Points, in no order, along strands that fork and pass close to each other.
Points whose rows are less than 49 apart are linked; no others are. Some points are linked to none.
sugod: [ -7  -7  20  23   0   1  25   9  14  -4  -7   9 -11  -7   1 -24  18   8
 -21   5 -17  -4 -10   3  21]
zufod: [ -4   0  -9  -4  14   7   3 -13 -13  -3 -20  11 -26   2  -3   2  22 -29
 -11  26   8  -9   1  -2 -16]
seto: [  5 -14  -5 -22  13 -12  -7   7   1 -15 -30 -18  -1  24   8 -15   1  -7
  22 -12  -8 -17  -2  -7  -9]
geno: [-20 -21  15   3   6   4   1 -10  -1  13  26   5 -11 -21   8  -2  -1  19
  14   4   1   9   0  -7  -5]
tulen: [ 20  16 -18  -7  -5  17   3  -4   9  12  14  -6  13 -16   2  18   6 -18
  -3  15   2  -8  11  16 -10]
Suvub: [  7  16 -12 -11  -7 -10  29  19 -17 -10   7  -5 -13   3  -2  15   4  -7
   0  18   3 -10   2 -13   9]
puvo: [  5  16   4 -12  -7 -14  18  -1 -10 -20  19 -10  10 -20  31  19  -8  11
   5  -4  -1  15  -7  -6  -9]
Gati: [-30  -8  -7   1  -9  -6  -2  -1   4   6  -1  -8   2   4   1 -24  16 -10
 -21 -17 -24  21  -3  -5   5]
Nuzet: [  3   2  11 -13   8  -2  -3  -4   6  -4 -28   2  -4   7  29  18   9 -24
  -9  11  13  15  16 -10  -7]
doniv: [ 20  21  -6  -8 -17 -17  14  -8  -3 -29   2  -5  -1  -3  -4   0   1 -12
 -10 -26 -24  -3 -11   6  -6]
Bomom: [  0   2  17  10  -9   2  -4  11  25   2   8 -13  24 -19  16  -5   2  23
  -1 -25   9   9  -1   1  -8]
Nedob: [-20  16  25   3  -6  -8   4  11   3  -5 -12   6  -6  -7  15  -6 -16  29
  12   6   0  21 -11  -6   3]
rulo: [ 14  -1  -8  13  -6   2 -20  15  -8   0  13 -12   6  13 -21  13 -24  12
   4  -1  23 -20   0  -4  11]
mer: [  7   1  -3 -18  -6 -11  -8  -6   2   2 -11  -2  33  13   9  11 -14  -9
   2  -9   1  17   8   2  -9]
lezup: [ 14  -9  -2  17  16   6   0  -8   1  -5 -10  -6  14  -2  20  14  18 -15
 -38   8  16  -1   5  -1   4]
gegu: [ -9   1   4 -18 -19 -11  21   5   4  -5   8   1  -7 -14  10 -10  31 -19
  -9 -20 -22  15   0  -4  -6]
Bigos: [  7 -20  -5 -17  -9  11  -9  -2   4  23  35   7   5   2   2   3   6 -16
 -11   8 -31   7  12  25  20]
Vikag: [-19   2   1 -14 -17   1  10  18  -4  12  23  -3 -19 -13  -1  -7  27 -17
  -3  -7 -15  20   6 -10   7]
kera: [  9   8 -14   0   9   2  20  -1 -10   9  -8   3  19  -1   1  15   9 -13
 -17  24   8  -5   5  -3  17]
gotof: [ 18  10  -2  18  31  17  12  -6 -10  -6 -17 -26   4   1  10  11  15 -20
  -2 -16  22  -7   1 -15 -21]
pak: [-11   2   1   4   5   3  13 -10 -17   2  17   1 -30 -11   5  10  -2  -4
  -1  32   1   0  -2  -6 -15]
Guni: [  9   5   6  -1   5  14 -26  -5  14  13  -9  -1   3  -2   4   0   8   3
  19 -20  34   0  10   4 -22]
pobup: [  1  -2  -2  -5   0  17   1  -5  -2   5   7  10  -1 -19 -10  -9  37 -16
   1  -5 -19 -18  -2  11 -13]
kuz: [  7  24  11   1 -19   3   4   2   5 -15  -9  12 -21   3  -2   3 -24  14
  16  25 -31 -12  -7  20   1]
puro: [ -4 -16 -15 -20  -7  -9 -13   9   8  21  13  -9   6  19  18   1   1  -3
 -20  15  -6   6  15   6  28]
suf: [ 11  -6  -5   8   2   3   3  -6  -6   0   4  -3  10   5   4  11  10 -13
 -30  16  -2  -2   1   5  11]
beni: [-13 -12 -14 -17  12   0  -8   3   6   8 -27  -8   6  13  13   1   9 -27
  -6  -2  19   8  17 -24  13]
vog: [ 31   7   7 -10  -9  -7  -8  15  17 -14  -9 -18   8  23  18   6   4  -4
   3 -28   3  -3   6   2  -4]
Dorip: [  5  22  10 -26 -18 -17  18  21   7 -12  -4   2   5  -9  19   4   1  11
  22 -10  -4   5   2  -9  -2]
Niton: [-10 -12 -10 -14   6  -3  -7  -5 -12  13  17  16 -14  12 -26   1 -13  10
  19  19  18  -3   2 -11   2]
mape: [-24  15   9   2   6  16  14 -12  -6  18  -8  15 -13 -25   3  -3  22 -11
  -1  15  -2  16   1  -4 -15]
samu: [ -3 -19  -1   4  -7  13   4   2   1  23  32   7  -1  -7  -6  -4   5  -8
  -4  -8 -41  15  16  22  26]
paz: [ 11   0  -6 -16  -7  13 -31   4   8  13   2  -5  -9   8  11  17  18 -29
  -8  -8  24   1  18   6  -2]
kiro: [-13  -5  -1  -5 -21   3  -5   0   7   7   2   4  -5   4  -8 -13  21 -28
 -24 -12 -30  19   3   7   7]
Kativ: [ 10   2  -4  -6  18  -4  -4 -25   8  -4  -9  11  11  14  -3  15  -8  -2
   4  10  31  15  10 -12 -14]
bopav: [  9 -15 -19 -14  -4  -5  -5  17  11   7  -4  -7   5  21   3   0  14 -11
 -20   6   4 -12  10  -1  29]
Kudo: [ 17 -12   5  17   4   4  -6 -33   8   6  33   2  10  -8  14  22 -17  -1
 -17  16   2   7   9  12  -9]
ditis: [ -3  19  18  23  -8   0  -4 -12  -1  13  -3   4  11  15   0   9 -35   6
 -13  20   0  37  12   9   7]
vaze: [-14 -13  -2  -7  -3  -8 -12 -13  -2  12   1   7  12   9  -8 -20 -16   8
   3   5 -31   9  -7  20  16]
nek: [ -2 -18   8   7  13  -1 -15 -20  17   9  -8  16  13   5  -3  -8 -13  26
   7  13  17  -2  -2   3   1]
rolo: [ -7  19  11   0 -17   1   0  -5  -5 -10 -18  14 -23  12  -5  -4 -13  -6
   0  27 -29   4  -5  18  -2]
nof: [ 14  18  -2 -10 -21 -15  33  18   0  -3  12   2 -23  -2   1   6  13 -17
  -8   2   0 -14   5  -3   3]
kebu: [ 26   7  -2  -1   5   2  14   2   7 -11 -23  -5  13  10  -6  -8  23 -21
   1 -21  -9 -12   2   4  -7]
momip: [ 20 -13   1  -4  21  -7  -9  -5 -13 -20 -17 -12  -1  28   9  -2   1   0
  15 -15   6 -22 -16   5 -15]
kadu: [-21  18  16  12   9 -11   6  -1 -13 -14 -17   9  -9  -1   6   2 -24  19
   6   8  15  16 -16 -15 -13]
pimom: [ -7 -36  -1  -9   7 -11 -14 -23   1   8  15   7  -2   9  12  -7  -1   2
 -10  20 -15   2  -2  19   9]
zali: [-12  12  22  -1 -18  -9   1  29  13 -13  -3  -2 -25  -3  12  -7 -12  29
   7  -4  -4   4 -12  -9  14]
Biguz: [ -3  -3  -6 -24 -15   4  -7  21   5   2  -1  -4 -19  -1   0  -8  34 -20
   5 -18  -5  -4   5  -5  -8]
Kida: [ 14   8  -2  10  14   2  -2  -5  -7  -7 -10 -17  19  10   4  15  -4 -16
   2 -23  23  12   7 -18 -21]
tumo: [  1  -8   0   1  -5   3  -2 -19 -11  -7  32  -3   8 -25   3   2   6  -8
  -2 -16 -21  -2  -8  11 -18]
bebe: [ -4 -23 -11  10  -6   1 -21   5  -1   4  18 -13   3   7 -16  -1 -19  15
  -1  -7  11 -17  -3  -5  14]
Siv: [ 13  11  19   2 -12  -6   1  20  10 -24  13  -5 -31 -14   8   3 -15  22
   1 -14  -3 -15 -15  -5   7]
velat: [ -8  29  17 -16 -16  -3  17  13   2  -3  -1   8  -7 -17  15   5   7  10
  18   8 -13  12   0  -2 -12]
povez: [-10  -6  11  29  13  18  12 -19  -6  -5   7   5  -3 -32  -1  -7   8   3
  -7   5 -10  -8 -13   3 -21]
zel: [-11  13   6   9  -5  -8   8   4  -1 -13 -22  -1  19   1  -8  -5  -8   5
  -3 -20   1  17 -10  -9  -5]
fuzu: [ -9 -10   3   1  -2 -17  24  13  10  -7  -6  -1  -6  -2   9 -14  20   4
 -15  -5  -9  -3  -8  -8  14]
Bazos: [  6  -1  16  28   1  16  13  10  16  -9 -16   8 -18  -4  -9 -16  20   0
 -21   2  -6 -22  -9   2   5]
zopu: [  2  21  18  18  -9  14   7  -9  14  -1   3  -2   7 -26  14   9 -10  13
   9   7  -5   2  -1  12 -29]
zed: [  5  12   6  -4   9 -15  12   9 -15 -25   8 -19   1 -10  27  24 -12   7
  -5 -14  16   8  -7 -21 -12]
bif: [-13 -25 -10  13  19  13  -9  -2   0  24   5   1  -1  -8 -15  -7   4  11
   0   5  34 -14   1 -14  14]
vimef: [ 12  17  -8 -13 -18   5  12  21   2  -2   9  -1 -27  -4 -10   1  33 -21
   0  -9   0 -17  10  -2  -8]
bem: [ 36   4  -3  -4   5  -3   2   1   4 -15  -8 -15  19  13  12   8  12  -8
   0 -15  -1 -11   2  11  -8]
rava: [ -1  -5   4 -24  11  -8  22  12  -7 -10 -18   3   1  -1  22   6  20 -13
   7  17  -6  -2   4 -12   5]
sapos: [ -2 -18 -20  -4   3   6  -9  10   5  11 -10  -2  12   9 -17 -16  16  -4
 -10  -2   1 -21  -1   4  20]
Kob: [ -1 -30 -18   9   7  -4 -22 -16  -9   6  23  -9   8  10 -20  -2  -8  -7
 -17 -13  16  -8  -2  -3   0]
Gekem: [ -1  -2   9   0   1   4 -12  -8  26  14  -7  -2  37 -15  23  -4   5  16
   3 -13  14  12   6   4 -11]
Numup: [ 11  21  -7   6 -16 -10  13  -5  -5 -20  22 -11   5 -16  -9   6  -9  -3
 -13 -22 -15   6 -12  -1   0]
pogi: [-12 -23   4   7   3   8  -8  11  -6  17   9   4 -24   8   0   1  -2   6
  -1  25  -1  -3   7   1  23]
Tozu: [  8 -19  -5  20  14  13 -20 -17  -4   4  22  -3  -3  -6 -19   4  -1  -4
  -5 -10  24 -12   1  -5 -15]
limik: [-27  -3   9  -3  -1 -17   7  13   7 -16  -5 -14 -16  -3  36  -9   1  16
 -13  -4  -6  16  -9 -14   5]
Det: [-12  -3   0  -2  -5  16  -5 -14  -4  10   3  12  -3 -14  -9  -5  29 -28
 -16  -1 -20   7   1  10 -10]
gak: [  6   5   0  -3 -11  22   1   0   5  15  25   2 -10 -17   6  16  10 -17
  -5  17  -5  -3  14   8  -4]
tezo: [ 14  -1   2  -3 -15   6   8  13  17  13   8  15   7  -2 -17  -5   4   4
   3   5 -15 -20   6  15  24]
Dotib: [  0 -20 -19 -10  15  -3 -28 -17   9   4  -2   2   6  21 -23 -17   0   8
  20 -23  20  -8   2  -5 -22]
bugu: [-15 -25  -9   9   3  12 -30   6   8  18   4  -5 -12   3 -21 -13  -4   8
   6  -8  19 -17   3 -12   3]
sos: [ 12  21  -1   4  -3  15 -18  -8   5  11   5  -7   3  -6   2  13   4 -17
   6 -19  26   8  15  -1 -31]
Bebib: [ 14  23 -11  -4  -3   4  20   7  -2  19  -3   9  10  10  -8  11  -2  -8
  -9  32  -3  -2  10  10  29]
mas: [ -3 -24 -15 -25  11  -1 -20  -8  17  29   5  10   6  17  17  -2   1  -2
  -8  23   9  -3  13  13  20]
Tasez: [ -9 -14   0  14  11  10 -27 -11  11   3 -16   6   0   7 -25 -25   0  15
  13 -18  16 -13  -7   2 -18]
Lum: [  4  29   5   1   4  -4  11  14  -7 -21 -18  -8 -13   0   5   9  -8  10
  15   5   3 -12  -9  -3 -20]
Gaz: [  8 -26  10   8  10  -5  -6 -31  -5  -4  25   5  -3  -3  17  11  -9   2
 -15  24  -9  -2  -4  16  -1]
Borag: [ -3  15   4  10  17 -11  13  -9 -14 -25 -25   1  -3   4   3   6 -18   8
   1  13   5  -3 -15  -6 -18]
gilat: [ 10   8  22  15   0   6 -12   0  13  -8   8  -5  13 -16  17   4 -11  25
  10 -12  10  -6  -5   8 -18]
riput: [  4   9  16  35  -1  18 -15 -14  12  -2 -18   8   8   1  -5  -1  -9   0
 -21   9   4   0  -1  11  -7]
pugon: [-12 -19  15  -4   3  11   0 -16  -1  18  32  11 -19 -24  14   8  11  -3
   9   8 -10  16  10   0 -12]
nuleb: [ -7 -12   0   6   2   0   2  -2 -16   7  22   4  -6  -4 -14   0 -20  17
  14  13 -17   2  -5   8  21]
Nad: [  0 -19 -17 -26  19   8 -22 -22  26  22  11  24  13   9  -3  -3   4  -4
   5   6  22   9  12  12  14]
Mizub: [ -6  12  12  18   3   4  -3 -19  -1  17  -9  11  10   8   4   6 -11 -11
 -26  18   6  40  12   9  12]
bur: [ -2  15  19   6 -16   6 -13 -15   6  14   4  15  -1  10  -3   7 -31   5
   9  12 -14  29  10  15  -3]
zevup: [ -2 -14  -5 -13  10  -2  -2  -2 -14 -10  -6  -1 -14   3   7   1  29 -22
  -8   3  -3  -8  -1   0 -17]
vis: [-10   9   2 -18   0   1  -1   0   2  28 -20  23  14  18   2  -6  -9  -1
   6  21  -7  29  11  17  18]
Sebul: [ -8 -18  11  25  15  -6  -3 -18  -2   3   2   7   8   4  -7  -5 -25  28
   0  14   8   1 -13   1  10]
Bek: [  8  10 -22  -8   7  20   3  -1   5  17 -15  11  21  -6 -11   2  27 -24
  -5  -5   8 -13   8  10  21]
Gome: [  0  -1   1  -2  -2 -16  11  -2 -21   4  19  -2  -1   7   1   2  -5  -8
 -18  19 -25  24   5  15  27]
davib: [ -1 -16  -3 -29   9  -5  -6  -5  -9   3  -2  12 -13   7  12   9  14 -12
   7  20  11  -7   5   1  -9]
Vizer: [ 10  23  -5  12   0  12   2  -1   4  15  -8  -3  25  -3   7  23  -9  -7
 -14  10  29  17  14  -9   9]
Mirep: [-28   5  -8  -1 -19 -15  -9   4   6  -3  -2 -12  -3  11  -5 -21 -10   2
 -13 -26 -20  22  -7  -9  10]
Bul: [-12   7  15 -14  -7   7 -14   0   7  27  -2  20  -2  12   2  -3 -23  10
  19  22  -6  24  15  18  11]
lapob: [ 14  21   0  -6   0  -6   7   7  -7 -14 -25  -5  23  14  -3  13 -24   3
  17  -3   9   3   4 -11  -6]
Miki: [ 11  -3   3  -8  -6 -12  -8  25  -2 -23  24 -21 -18  -9  16   8  -9  19
   3 -18  14 -14 -11 -10   6]
zom: [  5  -5 -18 -10  -5 -17   3  19  -6  -9  18 -26  19  -4  -4   7  -8  11
   7 -26  11  -6  -2 -19  11]
rosu: [ -3  -5   8   7  -6  14 -14   5  -2  -3   7   7 -13 -12 -14  -6  -3  15
  28  -7  -7 -24  -9   4 -12]
Gan: [ 21  27 -27 -11   2   4  27   7  -7  -6 -20 -13  11   6 -20   8   7 -29
  12  -4  -3  -9  11  -5 -13]
nafi: [  5   2   5  -4   5  -1  -8  15  -2 -10 -33   5  -5  22  -4  -4  -1   8
  12   8   9 -18  -4   1  -3]
zile: [ -3  -5  15  10   4   0  -9 -19  16   9  -5   9  25  -3  11   0 -16  22
   2   1  21  16   0   1 -12]
viza: [  9   3  -7  -5   3 -12  18  11  -6 -22 -20  -4  -2   7 -15 -16  21 -14
   6 -25 -13 -15  -8  -8  -1]
dak: [-30  -6   4   9   8 -14   2 -28  -1   4  -9   7  16   1  -9 -20 -10  11
  -2 -16   3  35 -11 -14 -13]
rasi: [  4  -7   1  17  -9   3   2  20  -1  11  17   1 -12  17 -13   4 -18   7
  -5  14 -20   2  15  10  43]
lar: [ 24   2   4 -17  -7   2 -21   9   8  -1   0 -13   2  15  25  18   9 -14
   0 -10  13   2  15   5 -16]
ruv: [  9  -4  -1 -25   6   8 -25   3  11  16  -5   8  -9   4   3   0  12   3
  29  -2  23 -11  11   3 -16]
dipud: [-23 -12  14   0  -6   7 -12   0  19  17   0   6 -12  -3  10 -17  -5  17
  11   4 -24  13   4   9   7]
rur: [ 16  20   6  15 -20   2  21  -1  12 -12  10   4 -18  -8  -5   3 -20   8
  -1  10 -28 -10  -3  15  16]
tun: [-22  -5  -1 -11  11   1  13  13   0   4 -38  -2   3   3  10  -6  13 -19
  -1   1   9  16   8 -29  11]
Gekor: [ -7  -9   7  16   0  18   1   5  -9   5  10   1 -34  -7  -3   9   1   0
  -3  24  -1 -12   3  -8   4]
rabak: [ -9   9  -3 -11  -9  -7 -10  -4 -19 -17 -15   8 -14   6 -17 -11   2 -12
  13 -12 -16  -5 -10   3 -22]
besav: [-27 -25  17   6   9  10  -6 -10  13  28  19   7 -11 -15  12 -15  -6  22
  18   2 -17  20  13   4   2]
Konaf: [ 15  -4   4  16  19   4   4   0  12  -8 -36  -6  20   7  13   1  17 -11
 -28  -3  13  -2   0  -2  12]
daf: [ -1 -21 -12 -14   8  11 -33 -21  31  27   8  12  19   2   2 -13  -4   5
   4  -6   8  -5   9  17   1]
viko: [  9 -13  -3 -28  -5   3 -18  17   1   5  15  -5  -9  -3   7   4  16   3
  25  -6   8 -23   5   8  -9]
zamo: [ -2  -2  15  -8 -17  11 -10  -7   6  12  34   2  -8 -24  20  15  10 -11
   2   0 -13  14  11   6 -16]
rugo: [ 16  -8   2  14  26   2  -6  -6  -7 -15 -17  -7   9   7   1  -5   6  12
   6  -8  13 -25 -13   5 -14]
rem: [  5  18 -14  11  -8  -9   9  -3 -19 -16  20 -15  19 -19 -18   5 -21   9
  -5 -28   1   7 -18 -13   1]
depoz: [ 11  -9  -2  13 -14   7   2  18  17  19   9   7   7  12 -22  -4 -15  15
   1   5 -14 -11   9  12  42]
gava: [ 21   8   6  -1  13  -6  -4  -1  -2 -11 -12 -13  23  13  15  16 -19   7
  14 -11  22   2   4  -7 -15]
seb: [ 13  -6  -5 -13 -12  -7 -13  12  -7 -13  25 -17  -8  -4   8  12   6   4
   8 -13   4 -17  -3   3  -5]
kaduf: [ -8 -26  -9   7  -2   4 -22 -13 -10  -5  13   2  -5  -3 -27 -15  -6   0
   5 -16 -18 -20 -12   9  -5]
zapas: [ -3  -6 -13   5   8   5   2   3 -21  17  23   1 -11   0 -22  14 -18   7
  12  22  23 -15   2 -17   7]
Laf: [-14  -4   3 -13   7 -13  29  22   3  -9 -21  -7  -2  -1  14 -10  22 -10
  -1  -3   1   5   3 -28  10]
Bisi: [  3   5 -17   5  -4  12  10  11 -17  17  26  -6  -4  -1 -17  16  -9  -2
  -2  25   6  -7   8  -6  20]
Besak: [  6  -3  -3   4   8  -8  -1 -14 -17  -7  21   1   3 -10  -4  11 -30  28
  18  11  14 -11 -10  -4  -2]
zokot: [ 19   9 -11   6 -16  -1   3  14   1  -6  -4  -6   1  21 -15  11   5 -23
 -31  -5   8  -3  10  -6  17]
kado: [ -2   1  -5 -17   8   4  -7 -10  -3  11  -4  24 -20  14 -10   5  -1  -7
  11  32  19  -2   9  -4  -4]
Sosog: [ -5 -16  -9  14  19   1  -4   0  -8   7 -18   1  11   5 -10  -4   4   6
 -11   6  29  -9  -4 -12  10]
Pageg: [  2  24   6  -6   4   7  12   5   0  25 -14  15  13   6   6   6  -4   1
  -2  35   3  21  14  15  27]
Besun: [ 26  26 -22 -16   1 -11  29   0 -10 -21  -8 -15   8  -1  -8   7   1 -18
  19 -13 -17 -11  -1   2 -18]
bili: [ -5 -24  -3  22   6   7  -1   6 -16  20  18   6 -18   5 -12   6 -19  12
   7  11 -14   5  17   7  30]
Kenos: [ 24  27  -8 -12  -6 -19  23   6  -6 -30  -2  -8  -9  -9   0   0  -1   2
  10 -17  -8 -15 -13  -3  -5]
Nev: [ -4   6  -2 -16 -18 -13  -9   9  -3  -6 -12   5   8  17  -7  -2 -14   7
   6   1 -13   6  -5   6  10]
Mapu: [ 24   3   7  12   3  -4  19   3  19 -18 -29   1  11  11   6  -6  20 -12
 -21 -14  -3  -9   0   4   3]
nup: [  1  14  11 -13 -26 -18  17  11   9  -4  21  -6   7 -14  19   9  -5  12
   3 -13  -8  21  -1  -3   8]
bafa: [-28   4  19  17  -5  15  -8  -2   8  17 -21  13  -7  -4  -9 -21   8  -3
  -8  -1 -10  20  -1  -2   0]
ropa: [-11 -22 -19  -3  -9 -10 -16  -9 -13 -13  22 -14  -3  -5 -10 -12  -7   2
 -10 -22 -17  -5 -17  -2   5]
bev: [  5 -10   2   5   3  15  -5 -16   0  25  18  28   2   7  -9   2 -26   4
  16  13 -31  14  19  31  14]
Bala: [ 26 -12 -14 -16  20 -12  -7 -20  -6  -4  -1   8  18  19  -8   6 -10   2
  24   2  18 -12   4   5 -14]
Davu: [-19   3  -4  -5 -14 -10  12  19 -15  -9  12  -5 -22  -6 -10  -7  12  -5
  -4 -12  -6   7 -11 -16  10]
Gida: [-22 -17 -11  -6 -10  -8  -9   1   4 -10  19 -15 -18 -12   4 -22   7   6
  -8 -21 -24  -4 -15  -6   7]
zem: [  7   0  11   2  14 -11  10  20   2 -18  -4 -16   5  -1  30  14   0  15
  -2  -4  21  -1  -2 -18  -3]
Vuraf: [ 16  -3 -20   3  -1  -9  -9  23 -16 -11  11 -23   9  12 -16   7 -11   7
   2 -20  25 -18  -2 -13   9]
tapon: [  9   6  10 -16   5 -10  -4   9  -8 -22 -17   2 -14  10  16   6  -5  14
  26  11   8 -18  -7   3 -15]
gumo: [ -3  31  13   2 -15  10  12   6   8  -8   3  -2 -16 -24   9   7  -5  10
  21  12 -12  -1  -3   5 -25]
Gise: [-15 -14   0  -1   8 -11   2  13   6  -9  -8 -19   6   0  29  -3   7  10
 -10 -11  10   3   1 -17  -3]
fut: [-12 -12   3   9  12 -13   1 -27   5   0  -9   5  35  -6   5 -12 -11  20
   4 -14   7  18 -14  -3 -12]
Fimuk: [ -5   8 -14   3  20   1  26  -8 -22  -9 -29   3  -4   1  -6   4  10 -19
  -5  24   5  -6  -2 -12 -11]
ligo: [-14   8  -4   7   6  20  19 -15   0  16   5  -2 -23 -27   3  10   9 -12
  -2  33   2   8   4   1 -19]
pezo: [ -8 -28  -6 -22   2  -5  -6  -9  -7  17  35   3   4  -5  13  -3   9 -10
  -7   7 -20  10   2  17   6]
zulil: [ 17  15   6  11  -3  15 -15   7   3  -8  -3  -7 -11   6   1   9   1  -4
  -2   1   9 -15   3  10 -18]
paf: [-13  19 -11  20  14   6  23  -7 -13 -13 -28  -3 -15 -10 -13  -5  10 -12
  -5  14   1  -3 -13  -5 -30]
kep: [-14   4  -3 -19 -11 -18 -14  -3  -8 -18 -26   7  -8  16  -7 -13 -15   3
  14  -8 -14   6 -15   1  -7]
bubo: [  3 -13  -3 -34   5 -15   0  11   3 -12 -19  -7   4  14  22   1   3  -1
  17   5  -9  -9   6  -4   3]
Fova: [ -6  24   5  12  -8 -19  26  15  -4 -15 -18   0   7   7  -7  -5 -16  10
  -9 -10   1  18 -12 -17  16]
bezin: [-14  13  27  24 -10  18   6  -5  14  -2 -17  16  -4 -14  -7 -17  10   6
  -2  -1 -26   9  -8  10  -5]
kad: [  0  13   0  23   7   8  18   6  -3 -17 -16  -3 -12  -8 -14  -8  16  -4
 -13   0  -2 -18 -13  -4 -12]
katef: [-24  16  14  10   2  22  -1 -10   9  23 -19  17   1 -18   0  -7  17  -8
  -1   3   8  20   1   0   2]
faduz: [-24 -13   5  16  -6   1  -3  11  -8 -10  12 -11 -24 -11 -10 -14  -5   8
  -4 -17 -12   2 -17 -13  11]
Ditov: [  7   7   8  24  -2   5  -2   1  17  -3 -23   1  21   7   1   0   1  -2
 -37   3   6  10   1   4  14]
Kubu: [-13 -13  -6  -9   0  -4  -5  -2  -1  12  25  -1  23 -19  -2 -10 -12  25
  23 -13  -7  -2 -10   2   3]
baze: [ -5  14 -12   4 -13  -5   7  15 -19  -1  24 -16  12  -9 -13  14 -17   5
   3 -19  19   9   0 -21   1]
zivot: [ 12  15 -18 -11   3  -2  28  18 -18  -8  -7 -14   1  -1  -5  12  13 -23
   7   3   5 -11  10 -22  -4]
bizi: [ 11  -4   1  18  35   5   5 -18  -7 -12 -21  -4   7  -1   6   2  15  -7
  -9  -2  20 -10  -3  -4 -21]
zepi: [-11  -6   2  15  21 -15  12 -15 -16  -6   7   8  -2  -3  -9  -1 -24  32
  10  18  24  -1 -15 -14   4]
Sazun: [  3  29  16  12 -14 -23  36   9   6 -16 -17  10 -16   4  -1  -8 -11   3
 -20  -5  -7   7 -13  -8  16]
mov: [-32  -3  -5   1  -5 -17  -1 -13 -16  -5   2  -4   7  -3 -10 -17 -12   5
  -3 -21 -13  30 -17 -10  -4]
lisev: [ 17  -4  -2  24  -3  28 -22  -3   7  11  18  -5   7  -8 -16  14  -9  -1
   0 -10  13 -16  12   6  -7]
pas: [-10   1  -3  12   7  -3   4  16 -10  -9 -31   4   3  16 -18 -10  -5  11
   0   7  13 -12 -10 -12  12]
kilot: [ 21   8  -5   7  -5   9  -4 -17   7   0  18 -12  10 -10  14  25  -8 -10
 -14  16   0  -2   9  21 -22]
Koro: [ 14  -9 -13  -1  15 -17  -7 -28 -10 -14  18   7  13  10 -18   9 -24  16
  14   5  20  -9  -5  -4  -9]
gedos: [-14 -18   2  -8  -3   8 -29  -6  31  19   3   3   4   0  14 -16   0  16
   9   0  -9  -8   6   9  -6]
bilu: [ -3  14  11  20   3   5   3  25  -6  -3   3  -9  -3  -6   1  12 -16  24
   4   4  31  -8  -3 -20  -4]
domu: [ 12  -6 -12  -7 -12   5  -7  14   8   3   5   2   4   3 -24  -9  19  -7
   0 -12 -11 -23   1   9   7]
dupu: [ -1  -2 -13   1   5  -7  13  -6 -31  13  28  -4   1   6 -10  11  -8  -9
 -15  22  -7  10   5   2  19]
Kufod: [ -3   4   7 -14 -21 -12   7  17  18  -9  -6  -1 -14   1   7 -16  26 -14
 -10 -26 -11   1   1  -3  -7]
bov: [ 12  21   9  12 -14 -16  37  -1   4 -12  10   1 -20  -9   4   0  -7  -2
 -18   6 -19  -2  -9   5  14]
kez: [ 11 -18 -11 -11  21   1 -14 -15   0   5 -14   6  17  14  -8 -11  12  -3
  20 -16  12 -13   0   3 -16]
Kasa: [ -1   7  -2  -4  -8  -5  -4  20  -8 -21 -16  -3 -19  13 -20 -11  13  -6
   4 -16  -4 -13  -8  -6  -6]
ses: [ -4  -7 -10 -11   7   9 -24   6   5  11 -18   0 -14  10  10  11  19 -26
  -9  -1  31  -2  18  -3  14]
Nesi: [-11  13  18  10  -7  -2   4   2   6 -13 -22   8   7  -6  -4 -18   4  11
   5 -12 -15   5 -17   5 -10]
vuti: [ -1   7  -3   9   7  14  15 -10  -6   7   4   4  11 -27  -4  -2  23  -4
   1   4  -5 -11  -4   7 -17]
zilif: [ -5  -3   1   1  -8  -5 -12  -8  -9  -1   3  11   1  10 -18  -3 -24  10
   7   4 -17   0 -10  10   9]
tudu: [-13 -16  -7  10  -2   4 -25  -3   8   2  -7   0   7   2 -22 -27  -1  11
   5 -20 -11 -18 -11   8  -7]
Rigi: [ -1 -15  -1 -16   4  -3  -4 -12 -12  16  28  17  13   2  -4  -6 -18   3
  10  14 -31  15   5  31  17]

A fork is a point with three links, a tip a point with one. Leave the first point through the second and follow the links. Name the first fork or tip that comes.
faduz, Gida => zile
Borag, Lum => bebe
tapon, Lum => sos
geno, pugon => samu
Bigos, pezo => bili

Follow the links from the first point to the second, and from the first to the third. Name the last point that the two ways share.
bubo, sapos, bezin => bili
pugon, suf, bev => zilif
zevup, Kida, bili => Laf
riput, rugo, davib => Laf

A fork is a point with three links. Follow the links from the first point to the second and name the forks in between, in order.
faduz, puvo => zile
Laf, bur => kebu Konaf
Bul, viza => Konaf kebu
riput, bur => Konaf
vis, zevup => Konaf kebu Laf
